A landscape with many valleys, sampled at points; each row gives a point and its height.
From any point a ball rolls to the lowest of the 2 points nearest to it. It stops when none of these is lower. Distance is the straight distance between rows; heights are no part of it.
Z_271: [170 120  77 134 173 138 127 100 125 135 108 149 123 106 139 110 103 113
 187 161 178 178 114  87  93 107  77 114  43 121 124  95 145]  h=199
Z_409: [112 139 151 127 152 100 126 108 102 126 124  99  89  49 102  89 126 143
 101 114 149 158 134 150 154 141 183 132 102 125 117  92 105]  h=287
Z_771: [ 73 190 137  95 143 135 127  77 156 121 136 166 185  89 115 163 136 167
 171 159 112  73 153 203 128  99 127  93 144  92 145 135 120]  h=236
Z_449: [170 140  59 130 144 179 162 153 100 127  78 142 123 150 147 141 117 107
 162 164 163 156 109  90  76 102  50 124  83 126  88 119 125]  h=315
Z_309: [131 110 179 103 102 120 171 137  70 126 137  87  59 179 117 145 168 151
 166 134 147 109 106 170 103 132 132  61  83  64 175 132 137]  h=140
Z_901: [125 176 122 145 173 118  96 146 169 169  97 160 153 134 108  56  78  88
 134  98 112 131 129  96 135 160  94 117 144 167 140 103 184]  h=399
Z_53: [159 198 133  82 138 131 141 144 151 100 206 112 111 162 112 153 123 142
 148 156 167 102 117 166  94 123 117  65  99  55 118 168 100]  h=465
Z_417: [ 94 136 122 103 127 193 192 158  60 106 129  99 122 147 113 149 133 127
 124 116 123 107 129 119  95 117  74 108 125 149 141 215 117]  h=640
Z_593: [147 103 127 132 157 146 123 171  75 175  90 146  90 179 144 181 130 101
 147 119 148 105 133 175 103 126  72  88 132 123 123  91 168]  h=569
Z_831: [134 113 124 131 174 101  81  87 152 141 116 140 123  85 112 138 130 121
  95 131 136 149 176 173 156 153 190 161 145 135  55  47 143]  h=359
Z_389: [137 148 101 144 140 145 133 127 169 117 102 141 153 117 171 164 141  83
 137 133 143 121 165 102 108 122 124  95 140  83 120  91  69]  h=481
Z_345: [106  90 135  76  70 159 133 132 101  90 165  93 146 141 112 157 126 169
  93 152  88  85  99 126 119 146 135 153 147 161 109 230 125]  h=552
Z_931: [142 158 121 135  98 136 191 138  86 143  87 109  77 158 153 118  93 176
 149 149 155 123 108  98  95  83  87 119 113 123 141 136 147]  h=679
Z_407: [180  92 139 133 111 154 116 141 120  84 166 156  77 137 156 179 111 140
 124 119 174  84  83 153 115  92  79 103 121  96  98 149 158]  h=357
Z_681: [169 125 101 100  98 127 122 132 176 115 132  97 171 155 147 104 162  90
 160 183 108 162 107  76 130 182 158 105 116  96 137 160  65]  h=492
Z_339: [130 133 107 142 167  94 133 115 117 184 122 141 114 150 110 140 114 123
 147 127 143 161 113 136 135 122  85 147 143 138 128 112 170]  h=385
Z_244: [129 128 150 118 106 127 126 177  69 154 109 142  85 149 126 114 120 170
 150 131 161 100 135 174 110 111 129  80  69 140 187 104 159]  h=632
Z_885: [127  67 136 148  74 144  97 134 137  65 193 170 109  92 146 151 130 157
 113 109 130  92  87 178 138  96  85 127  95 104 121 160 129]  h=291
Z_967: [ 84 111 142  91 114 147 190 136  43 132 146  96 139 155  92 115 171 162
 151 146 125 134 136 117  96 136 102 140  75 144 186 217 124]  h=680
Z_816: [133 120 161 109 110 126 101 100 167 105 161 100 133  77 121 111 145 132
  80 137 120 126 106 127 160 144 195 146 138 134 102 153  85]  h=356
Z_350: [145 131 155  62 123 132 156  84 154  85 125  92 128  98 158 173 168 129
 129 180 127 110 151 121  75 110 192 110 134  68  61 154  39]  h=405
Z_351: [162  47  95 154 141 129 123 157 102 134 137 107 122 160 140 165 180  81
 148 114 150 191 146 132 107 125 104 161 151 104 119 109 141]  h=577
Z_618: [143  73 109 114 139 163 112 192 132  56 175 104 155 155 129 100 193  74
 136 147 121 177 171 107 117 138 118 141  93 118 128 129  91]  h=649
Z_806: [131 117 167 123 147 120 129 152  97 107  88 131  84 175 144 167 144 127
 142  99  93 110 148 176 110 125 124 101 161  95 130  85 160]  h=606
Z_534: [ 72 117 142 166 112 102 127 120 112 147 113 131 157  82 134 101 150 129
 136  82 138 118 143 146 167 132 114 131 127 121 224 117 147]  h=635
Z_38: [117 148 123 153 176 106 120  79 173 138  89 178 135  63 128  71  77 133
 130 121 123 132 155 119 147 120 130 117 110 113 116  54 166]  h=400
Z_464: [147 120 113 142 183 133 112 128 152 114  66 162 113 111 149  90  74  87
 150  94 152 122 145 106 115 102 106 115 104 131 115  62 199]  h=454
Z_950: [117  60 119 107 141 149 120  92 170  62 121 126 162 122 151  94 139  87
 153 123  70 146  86 103 124 120 117 137 144 113  94 160 130]  h=588
Z_447: [ 67 161 128 117 142 139 158  94 143  91 113 167 169  99 131 108 128 174
 177 134  88  91 147 151 120  80  67 122 114  94 160 124 129]  h=164
Z_303: [138 151 126 125 149 132  88 114 190 114 196 143 153  88 130  92 110  81
  95 110 140 139  96 111 167 137 109 145 129 128  74 163 118]  h=500
Z_886: [131  89 136 130 151 157 123 193 107  82 107 142 111 127 132  88 123  91
 104 118 111 148 167 106 116 153 137 122  81 173 110 101 129]  h=700
Z_468: [170 100 127 146 109 121 113 148 180 133  87 148 116 114 153 121 105 114
 121 134 141 128 123  79 135 133 172 108 108 148  90  65 127]  h=482
Z_829: [123 178 122 136 154  73 116  99 126 194 113 125 134 157 112 112 147 128
 180 106 157 166 148 151 152 148 124 124 156 102 192  83 179]  h=438
Z_801: [134  69 111 162  99 170 134  94 127 125 100 164 129  78 164 170  89 155
 128 130 147  87  84 109 130  96  83 125 105 149 108 152 134]  h=185
Z_973: [154 149 113 104  60 123 130 161 137 131 159  88 131 197 111 151 174 157
 134 203  82 129 134 129  99 169 150 124 152  93 146 166  67]  h=549
Z_657: [167 186 133  99 121 116 131 141 169  62 153 107 119 135 134 135 138 133
 132 187 123 128 158 116  84 104 182 127 134  85  77 118  72]  h=443
Z_137: [101 140 150 117 160 100 149  79 133 107  98 123 126 118 139 130 112 146
 136  92  87 107 124 152 135 100 110 133 191 100 123 134 166]  h=585
Z_206: [165 153 138 111 132  95 113  64 174 135 147 113 118 115 128 152 135 132
 132 130 152 113  99 128 140 137 182 107 159  97 102 130 111]  h=309
Z_693: [161 136 103 134 134 112 111 169 137 161 157  81 130 198 109 109 156 108
 107 134 159 177 158  98 155 140 187 167 139 183 141 134 132]  h=467
Z_968: [ 64 162 159 111 129 111 146 133  96 117 142 119 157 124  80  92 191 137
 149 118  94 130 170 182 129 152 137 115 108 111 204 138 103]  h=532
Z_698: [172 108 121 142 100 115 152 131 109 130 150  85  86 158 145 148  99 150
 133 134 166 142  65  85 139 102  90 158 138 118 131 198 172]  h=439
Z_822: [ 87 130 125 134  75 152 128 121 127  98 178 134 155  50 114  96 116 159
  99 154 139 109  95 113 156 130 133 131  56 160 153 183  84]  h=852
Z_914: [ 86 114 139 125 140 154 131 106 107 107 160 117 149  80 121 149 129  74
  79  86  72  81 104 133 150 146 107 133 171 133 126 194  86]  h=910
Z_87: [ 79 121 147 141  83 157  93 113 158 124 130 157 167  40 131 120  94 132
  81 130  96  82  92 122 153 146 150 129 111 182 111 151  83]  h=869
Z_201: [122 162  83 166 140 118 123 171 109 154 123 135 150 148 127 132 171 128
 174 137 169 147 195 143 122 110 101 140 113 124 182  72 130]  h=671
Z_286: [171 173  96 132 148 121 111 133 166 104 175 145 128 156 124 125  83 131
 138 136 160 129  86 102 126  76  70 150 124 113  85 146 152]  h=509
Z_898: [121 146 158 127 164 125 109 103 157 115 123 155 131  91 113 113 109 158
 126 109 135  97 166 157 139 106 154 121 125 146 146  67 177]  h=358
Z_598: [165 128  80 133 147 180 152 147 138 101 108 133 133 121 166 170 115  66
 114 137 141 120 124  73  88 124  80 103 135 106  70 132  87]  h=420
Z_355: [158 109  92 134  86 158 169 173  97  92 126 107 111 166 142 116 139 173
 126 184 148 158 140  71  95  98 115 165  77 150  89 139 106]  h=619
Z_85: [ 76 118 143 134 154 128 141 127 115  83 131 182 122 111 113 115 166 160
 155 119  99 112 175 197  98 108  52 121 101  67 151  94 136]  h=231
Z_193: [135  98 148 149 122 131  78 153 147 122 175 175 141  87 111 121 143 132
 115 115 120 113 125 184 159 156 141 104  87 147 150  91 118]  h=282
Z_744: [126 144 123 110 145 104 126 143 125 158  67 131 152 191 120 112 161 114
 178 129  98 150 183 132 121 147 128 120 173 115 156  68 160]  h=480
Z_74: [181 135 144  96 138 117 125 144 153  64 201 121 101 157 140 148 137 118
 147 115 161 105 107 151 127 109 100  92 127  30 111 163 140]  h=421
Z_858: [ 86 102 162 117 134 163 117 105 123 109 103 136 138  78 124 116  82  97
  76  84  92  77  93 114 150 157 137  99 133 193 114 164 117]  h=887
Z_492: [ 83 133 101 206 118  98 134 121 135 201 120 123 140 101 147 122 122  95
  69 102 154 163 147  99 184 148 127 179 182 138 121  98  96]  h=551
Z_755: [151 131 120 140  94 128 112 130 122 162 118 150 122 147 129 145  82 191
 129 128 171 103 109 116 142  96 169 140 109 207 121 124 162]  h=601
Z_167: [107 205 119 104 121 133 164 159  77 140 117 101 126 203 109 150 129 166
 136 148 120 127 151 137 102 106 109 151 152 154 161 163 119]  h=729
Z_55: [160 211  95 142 160  92 131 129 165 158 124 152 107 163 127  98  71 134
 151 153 132 144 108 102 112 123  83 131 127 118  97 113 144]  h=450
Z_579: [ 97 124 148 181  87 100 105 134 150 143 100 153 133  98 139  72 124 118
 118  73 133 115 146 117 182 131 164 118 120 160 184  71 159]  h=612
Z_697: [135  65 143 122 134 140 111 137  89 136 148 122 137 155 117 172 200  98
 148 123 111 154 153 189 122 146 136 140 146 103 146 121 120]  h=548
Z_664: [161 150 124 131 191 107  82 121 194 133 133 158 123 139 133 135 100  86
  96 108 138 119 159 138 136 146 148 145 152 113  52  61 142]  h=403
Z_43: [109  83 103 155 115 139  99 120 133 145 153 158 180 120 144 192 174 118
 128 131 103 143 156 167 150 132 130 166 179 122 112 126  98]  h=573
Z_275: [139 196 125 100 127 136 193 109 140  90 107 106  89 158 147 121  75 163
 148 142 141 117  91  76  93  51 105 126 138 115  95 170 139]  h=634
Z_557: [115  44 126 100 138 174 136 142 149  34 186 116 152 105 134  87 167  93
 119 138 113 155 121  99 132 117 121 145  84 100  93 176  97]  h=622
Z_554: [148 145 131 114 158 161  92 140 160  99 181 171 132 112 135 181 101 125
 100 112 146  51 138 181 109 117 118  72  98 142 106 111 124]  h=456
Z_825: [131 117 171 124 152  75 135  94  62 149 120  71  83  95  93  80 141 121
 133  86 151 174 111 143 155 147 162 135 112 129 169 130 174]  h=235
Z_327: [116 152 130 111 124 153 122 137 135 119 165 118 151 156 135 168 134 127
 111 105 144  96 133 140 149 112 139 119 159 157 132 177 126]  h=440
Z_571: [112 163 136 128 151 113 117 124 108 182  57 170 127 126  96 107  85 154
  95 135  97 135 169 144 123 162 158 151 146 181 124  54 157]  h=252
Z_891: [134 119 112 147  55 117 153 160 103 138 117  89 115 166 140 124 135 166
 119 160 123 171 127  74 134 130 157 177 125 153 135 130  86]  h=584
Z_80: [113  63 129 115 181 142 127 131  99 121 105 164 154 114 117 121 156 112
 162  99 114 144 162 164 113 111  86 125 135 138 131 120 180]  h=682
Z_435: [163 137 125 127 150 124 106 105 149 202 114 159 107 133 132 192  89 109
  98 146 109 114 102 121 114 168 121 141 163 132  42 108 107]  h=161
Z_793: [118 124  88 167 108 128 118 111 135 182 154  99 189 135 124 115 136  93
 147 120 163 184 101  84 162 128 118 154 123 154 175 183 130]  h=370
Z_493: [130 141 134 150 142 128 134 163  90 124 169 104  79 110 110 100  98  85
  88  78 131 128 112 115 141 143 102 125 119 123 155 151 120]  h=786
Z_758: [126  80 159 136  83 146  93  98 160 100 159 153 123  62 167 152 118 163
 115 110 149  65  80 132 146  90 156 107 100 147 117 158 134]  h=272
Z_632: [110 162 166 145  87 101  92 139 184 120 126 138 140  81 112 100 145 112
  96 132  57  91 111 143 163 180 155  99 140  91 163  98  89]  h=373
Z_783: [123  90 135 131 138 160 172 107 110 111  83 116 145 102 158 152 142 130
 162 129 151 123 144 107 109  89 149  95 115 127 147 142 117]  h=408
Z_791: [ 68 153 134 111 113 131 124  61 136 146 124 122 202  86 119 179 147 152
 132 133  93  90 138 162 137 123 162 128 180 136 131 164  95]  h=292
Z_863: [144 164 120 115 128  93  86 124 132 174 121 120 158 150  78  98 164 152
 151 140 140 166 130 142 158 150 213 126 131 168 139  85 158]  h=555
Z_769: [180  88 119 103 184 121 158 118  98 100 131  76  89 143 137 146 145  81
 150 124 160 176 116 118 113 116 114 134 136  64 107 134 152]  h=617
Z_166: [120 106 144 133 152 166 120 104 173 101 128 184 142  80 161 174  98 126
 109 111 133  67 159 152 126  86 118 123 141 136  65 108 149]  h=503
Z_558: [114 145 131 133 156 161 134 196  78 107 155 144 107 140 103  96  86 129
 101  86 149 116 127 120 121 106  58 131 105 181 144 160 162]  h=753
Z_179: [171 131 141 147 100 124 139 127 136 155 123 119  86 146 166 187  98 151
  99 121 184  97 117 119 126  94 186 119 139 155  96 105 145]  h=566
Z_724: [114 196 137 140 131 107 127 127  93 183  86 144 105 107 107 128  84 182
 144 148 129  95 134 143 122 139 119  95  92 163 188  88 149]  h=658
Z_512: [140 130  83 111 121 145 136 164 107 148 129 105 173 170 104  91 168 114
 159 180 113 200 150  82 109 158 115 149 104 148 171 149  91]  h=599
Z_12: [126 140 134  94 158 113 158  98 112 194  42 141 103 177 124 156  93 157
 121 151  89 124 139 125  99 136 157 133 173 164  90  86 149]  h=170
Z_696: [159  57 141 134 101 125 134  91 149 121  98 129 124  98 171 154 149 114
 148 115 155 129 115 107 141 109 199  98 124 128 127  99 107]  h=447
Z_869: [ 73  84 151 134 157 138 123  89 122 141  90 141 165  85 132 146 165 119
 149  85 117 115 174 162 155 127 141 111 159 123 180  95 145]  h=656
Z_200: [104 104 154 133  90 127 133 149 101  83 179  67  98 100 104 101 129 130
  68 107 100 129  90 110 152 151 104 143 127 114 143 189 105]  h=811
Z_243: [123 133 134 118 132 106 136 104 142 117  96 125 102 171 150 171 137 163
 138 130 105 115 149 148 120  86 131 161 198 101  88  92 154]  h=618
Z_453: [119 158 115 108 140 138 103 137 171 132 105 168 162 169 141  90 101 117
 170 110  78 109 105 125 122 125  70 111 163 132 141 145 164]  h=470
Z_624: [126  89 123 124 152 132 128 150  78 152  99 126 119 175 129 129 196 104
 183 127 123 166 153 166 106 155  92 106 127  87 190  95 134]  h=520
Z_49: [124 131 115 207  95 102 138 160 105 142 109 122  65 111 151 103  94 125
  86 112 148 169 132  83 133 117  87 180 119 132 133  77 140]  h=615
Z_521: [128 109 122 142 156 145 127 137 126 148  50 171 118 146 160 147  94 112
 189  93 157  98 134 132 110 105  58  83 132 113 141  79 213]  h=515
Z_280: [149 152 100  97 105 139 137 190 115 138 165  89 162 209 109 120 164 110
 152 152 116 134 125 106 128 168 127 129 142 123 165 183 100]  h=561
Z_824: [ 63 137 101 130 167 152 169  79 120 159  52 158 190 110 140 118 108 138
 151 142  75 152 147  99 121 123 110 154 154 144 139 114 146]  h=576
Z_491: [148 167 122 102 168 138 158 135 123  96 131 124  91 187 139 143  89 139
 159 139 163 114 100 119  94  57  58 157 160 126  82 174 192]  h=575
Z_659: [110 101 112 117 161 138  91 157 129  86 141 161 142 128  97 104 163 103
 139 142  76 161 180 171 112 121 102 172 121 126 104  98 127]  h=707
Z_430: [111 173 139 115 115 132 140 154 146  82 118 131 120 114 128  91 106 140
 119 136  99 104 128 110 126 111 126 112 112 146 143 130 106]  h=692
Z_162: [156 146 129 136  90 105 173 166 109 120 137  52  71 188 154 140 129 145
  88 124 138 138 153  86 126 116 167 174 174 131 121 137 110]  h=547
Z_861: [161 135 138 159 113 113 123 177 147 119 112 133  85 166 152 130  90 127
  98  80 136  99 120 114 140 124 134 109 140 152 119  84 160]  h=525
Z_960: [162 124 127 135 121 166 123 133 126 149 151 130 115 107 115 139  72 130
  77 129 177 107  92  89 143 128 161 126  90 215  94 164 133]  h=642
Z_610: [ 85 152 125  85 142 134 144 111 141 137  38 153 181 176 124 106 116 130
 161 140  43 105 144 119 113 121 127 109 169 158 143 133 150]  h=529
Z_823: [ 97 127 139 142 105 100 119 114 124 115 178  82 129  74  96  80 167 145
 107 141 155 174 129 126 182 134 216 163 114 135 129 140  87]  h=327
Z_811: [130 142 104 107 165 138 116  80 178 112 139 144 191 121 149 100 120  86
 150 149 109 155  85  91 119 118  98 139 118 121  82 164 110]  h=550
Z_319: [155 149 127 131 152 102 133 138 119 126 147  77  89 149 114 127 129 129
  80 123 152 165 153 109 140 142 186 168 150 139  86 109 106]  h=508
Z_281: [128 112 125 114 142 131 130 109 141 147  71 148 145 102 122  66  95 131
 118 174  99 181 117  75 122 153 168 143  80 190 117 109 125]  h=744
Z_472: [118  70 152 129 145 161 157 149  84  58 133 141  89  93 137 122 125 117
 109 100 133 108 133 130 104 111  88 103  75 107 112 141 124]  h=340
Z_261: [120 163 134 169 104  98 122 184 103 132 122 135  95 167 126 112 152 176
 165 118 154 118 191 170 125 112 121 117 109 116 210  60 152]  h=653
Z_594: [131 122  87 164 135 137 133  78 141 175 112 142 161  97 135  97  95 119
 155 144 177 183 100  82 128 109 113 138  79 170 149 137 143]  h=294
Z_757: [ 70 130 154 109 111 128 172 110  83  96 143  73 109  67  75  88 128 156
  98 130 127 140 110 106 140 132 144 139  87 144 163 175  81]  h=832
Z_502: [ 98 107 124 142  92 147  89 123 132 114 193 177 166  89 109 148 165 158
 133 135 124  98 109 178 134 131 100 112  88 112 146 149 114]  h=238
Z_419: [169 103 145 116 177 166 106 162  97  90 166 161  93 103 124 164 104 104
  81  99 148 103 146 171 106 123 100 103  84 148  79 117 127]  h=404
Z_523: [ 90 118 130 179 129 138 146 150  85 124 104 146  94 118 150 153  82 149
  93  71 143 109 158 138 129  76  71 152 153 154 137 105 185]  h=677
Z_976: [192  75 148 111 162 130 144 142 133  75 130  97  73 122 154 158 131  73
  90 112 146 146 127 104 114 122 133 141 141  88  51 128 115]  h=654
Z_543: [117 115 165  88 159 140 176  86 145  77 108 105 125 103 143 151 153 134
 166 136 129  99 165 145  97  99 170  75 113  75 115 123  94]  h=364
Z_852: [173 119 118 119 103 118  99  99 178 157 121 115 175 164 121 104 161 117
 154 163 135 176  98  93 150 176 220 126 128 149 131 122 116]  h=527
Z_90: [155 131 154 115 109 137  58 142 141 166 150 178 133  98 105 161 124 129
  83 126 124  79 103 176 155 182 170  95 116 171 125 124 118]  h=323
Z_884: [143  85 112 141 114 153 126 105 102 126 146 133 116 101 141 144 109 130
 123 147 112 154  94 120 121 127 107 154 115 133  89 160 108]  h=274
Z_115: [ 98 165 128 140 140 145 168 107  87 183  96 108 127 129 124 149 125 182
 162 123 177  98 160 142 129 108 140  96 122 158 205 134 129]  h=685
Z_821: [121  55 137 174 110 127 123  74 153 140  93 160 135  84 183 156  84 115
 119  84 161 120  93  92 153 101 137 142 138 149  90 103 177]  h=63
Z_452: [102 128 144 174 113 102 130 181  97 109 151 119  78 137 149 113 119 149
  82  95 126 154 160 141 144  83  78 194 140 135 138  98 152]  h=644
Z_522: [179 126 143 149  96 100 102 168  86 203 103 133  80 182 125 142 128 155
 143 120 161 115 130 163 128 161 147  93 114 133 174  72 166]  h=609
Z_710: [112 137 175 106 139 118 117  57 156 106 118 155 113  77 151 166  86 163
 117 108  91  51 123 192 118 111 123  90 168 100  80 118 162]  h=545
Z_978: [138  97 123 120  81 151 207 140  55 114 102 119  90 160 137 135 161 202
 156 177 145 156 120 106  71  96 121 135  79 127 128 147 122]  h=651
Z_197: [158  78 103 118  93 123 144  79 116 171 154  77 136 142 136 145 103 122
 115 117 139 150  36  71 144 155 105 165 157 120 134 232 152]  h=363
Z_910: [ 98 106 155 154  79  97 103 139 176 103 116 122 135 132 153  59 134 111
 109  96 105 128 102  99 165 135 164 148 146 146 137 110 143]  h=636
Z_34: [145 152 121 121  38 127 116 171 176  98 185 119 162 170 135 144 160 150
 133 181 138 116 144 109 119 129 178 130 118 121 136 158  75]  h=519
Z_913: [ 90 147 110 156  79 112 170 116 124 145  78 134 148 144 160 149 141 177
 187 135 144 115 157 128 122  90 123 128 136 127 196 109 126]  h=708
Z_782: [122 163 116 133 157 146 118 127 169 100 120 161 164  72 109  71  97 113
 125 195 120 163 107  90 128 141 144 122  50 145 122  99  89]  h=766
Z_17: [112 152 127  93 104 123 177 132  67 130 150  70 128 163  79 125 156 190
 153 169 122 152 155 149 103 132 153 152 106 132 161 178  87]  h=703
Z_113: [119  85 140  91  84 143 117  51 121 131 155 121 145 112 121 162 146 180
 124 159  98 113  81 149 128 138 152 156 163 127  86 211 118]  h=517
Z_196: [107  88 120 138 100  95 147  78 128 197  94 108 152 148 124 118 118 102
  97 110 100 160  41  82 149 190 122 155 174 150 138 182 160]  h=278
Z_284: [146 192 118 124 181 107  66  89 219 156 166 164 141  81 124 120  96  80
  89 140 126 129 117 141 144 162 126 131 133 108  62 113  95]  h=455
Z_236: [179 144 133 133 138  77 104 113 110 215 121 119  99 155  93 121 133 134
 148 122 186 152  88 152 157 152 181 121 116 164 152 103 192]  h=583
Z_155: [145  78 108 128  69 147 159 190  76 129 131 103 127 176 132  87 181 125
 168 158 116 168 130  90  94 152  82 113  84 102 180 169 107]  h=631
Z_569: [175 167 129  97 180 117 116 145 162  93 166  90 123 167 116 135 176 116
 136 136 142 146 185 151 114 122 178 118 136  81 119 113 101]  h=478
Z_539: [154 118 104 154 125 104 140 100 129 205 123 119 115 155 138 180 124 106
 128 113 155 157  96 117 147 147 136 158 183 111 127 129 118]  h=320
Z_386: [ 72 162 141 136 116 133 121 178 111 109 117 146 138 113 126  66  82 132
 115  94  87 108 135 107 125 106  78 135 106 180 170 151 151]  h=720
Z_641: [127 128 162 130 127  97 145 120  96 148 115  93  81 151 128 142 140 134
 158  83 152  95 110 181 140 121 121  71 140  91 216 126 174]  h=55
Z_147: [121 158 168  87 136 133 133 145 129  89 203 122 129 149  92 129 178 137
 129 132 113  99 144 169 111 151 135  94 102  95 155 159  96]  h=504
Z_798: [177 124 116  97 182 127 117 160 106 109 167  75 123 198  95 113 175 107
 146 146 144 181 154 134 111 141 145 155 128 136 127 141 139]  h=512
Z_621: [119  47 120 167 113 116 127  97 114 196  82 150 147 122 137 142 100  95
 116  76 153 156  76  87 157 147 128 158 153 174 135 147 193]  h=181
Z_132: [ 94 116 134  80  81 191 163 154  95  72 165 109 142 153 121 151 118 155
 133 149 107  59  93 119  97 122  89 104  98 135 122 247 119]  h=593
Z_46: [112 176 145 140 110  93  92 154 179  82 157 126 113 116 119  27  93 112
  92 121 100 142 104 101 163 140 124 143 113 117 124 115 126]  h=662
Z_461: [126 169 119 110 127 156 135 136 149 127 172 112 176 120 118 159 160 138
 130 153 142 116 167 120 135 116 176 144 120 154 129 152  69]  h=484
Z_276: [ 86 135 150 151 135 144 159 159  99  68 155 143 104  82 115  99 150 130
 114 103 132 113 175 159 104 108  92 101  60  83 164  95 118]  h=283
Z_241: [112 139 143  93 196 117 122  75 148 104 120 129 132  73 114 122 135 154
 128 149 114 125 191 165 123 101 169 134 128 100  99  66 127]  h=316
Z_353: [166 154 139  92 105 107  79 112 177 125 157 153 118 139 150 163 143 137
 129 170  82  85 104 162  97 160 119 123 178  68  73 119  99]  h=449
Z_410: [128  94 116 144 141 152 123 202  90  97 149 101 132 120 121 108 147  55
  80 121 114 177 171 106 141 167 114 138 115 148 115 129  79]  h=676
Z_342: [141 117 164 152 160  85 140 110  90 162 123  99  72 125 112 127 123 105
 121  52 159 129  94 157 154 136 111 136 182 111 165 132 209]  h=156
Z_785: [ 80 142 114 120 154 125 174 101  71 154  81 113 138 100 104 103 134 149
 145 135 114 156 165 120 105 116 102 150 117 147 151 132 115]  h=614
Z_24: [149 127 129 142 163 104 131  75 158 191  89 127 133 102 141 171 110  80
 109 106 136 121 129 122 143 162 180 113 170 116  90  88 104]  h=248
Z_833: [145 163 123 152  84  74  91 141 167 112 152 127 125 144 135 132 147 132
 123 139  91 130 109 148 134 161 127 112 161  49 134  89  93]  h=410
Z_494: [ 69 165 148 120  77 105 100  78 174 117 121 118 188  66 110 119 151 140
 109 132  66  89  92 147 168 168 181 101 171 109 149 147  85]  h=337
Z_780: [127 145  99 121 106 149 142 170  97 140 127 143 138 191 137 179 147 152
 155 160 100  99 135 157  99 123  82 114 152 101 128 142 104]  h=757
Z_226: [121 125 102 139 117 118  95 142 120 173 177  99 166 150  99 114 179 101
 129 104 150 174 127 131 188 154 167 145 151 157 171 157 121]  h=424
Z_446: [130 131 145 108 175 147 143  90 107 155  97 125 122 129 110 174 111 124
 106 143  77 106 122 148 106 155 142 148 169 137  63 147 114]  h=46
Z_719: [171 159  94 105 112  99 115 127 181 130 170 102 152 178 129 127 158 118
 184 161 130 148 100 120 116 152 128 101 138  45 143 140 104]  h=453
Z_23: [162 116 128  91  66  95 110  88 158 145 154 118 115 152 126 167 139 165
 125 174  84 124  81 152 121 147 145 166 184  80  82 177 119]  h=486
Z_6: [110 113  93 202 115 101 124 141 135 190  89 154 127  95 145  99  89  95
  99 111 170 171 161  88 151 128 137 154 130 156 131  51 140]  h=581
Z_864: [147  57 116 129 136 167 101 166 123 138  93 157 148 103 118  95 113  71
 119 156 109 182 120  91 120 161 142 123  87 201 108 111 116]  h=723
Z_896: [120 194 134 110 146 130  83 140 129 171 163 158 140 155  89 153 114 149
 114 113 129  84 129 187 157 153 146 122 155 172 143 142 153]  h=379
Z_743: [105 131 112 188 104 116 117 121 192 147 115 150 161  76 172 137 131  88
 105 124 134 142 151 115 170 146 144 133 158  96 124  74  60]  h=518
Z_581: [106 151 122 134 187 117 117 161 148 133  85 162 121 156 104  74  69 103
  78  97 104 131 183 109 124 142 126 164 150 189  89  76 168]  h=322

Call two points neighbours if one is among the 2 nearest of the other. Go from one point of each pair to the other, from neighbour to neighbour, staying as low as possible. Name the highest point that can't be avoided.
Z_447 / Z_241 => Z_243
Z_579 / Z_821 => Z_534
Z_821 / Z_502 => Z_885
Z_447 / Z_502 => Z_113
Z_446 / Z_641 => Z_816
Z_543 / Z_271 => Z_798
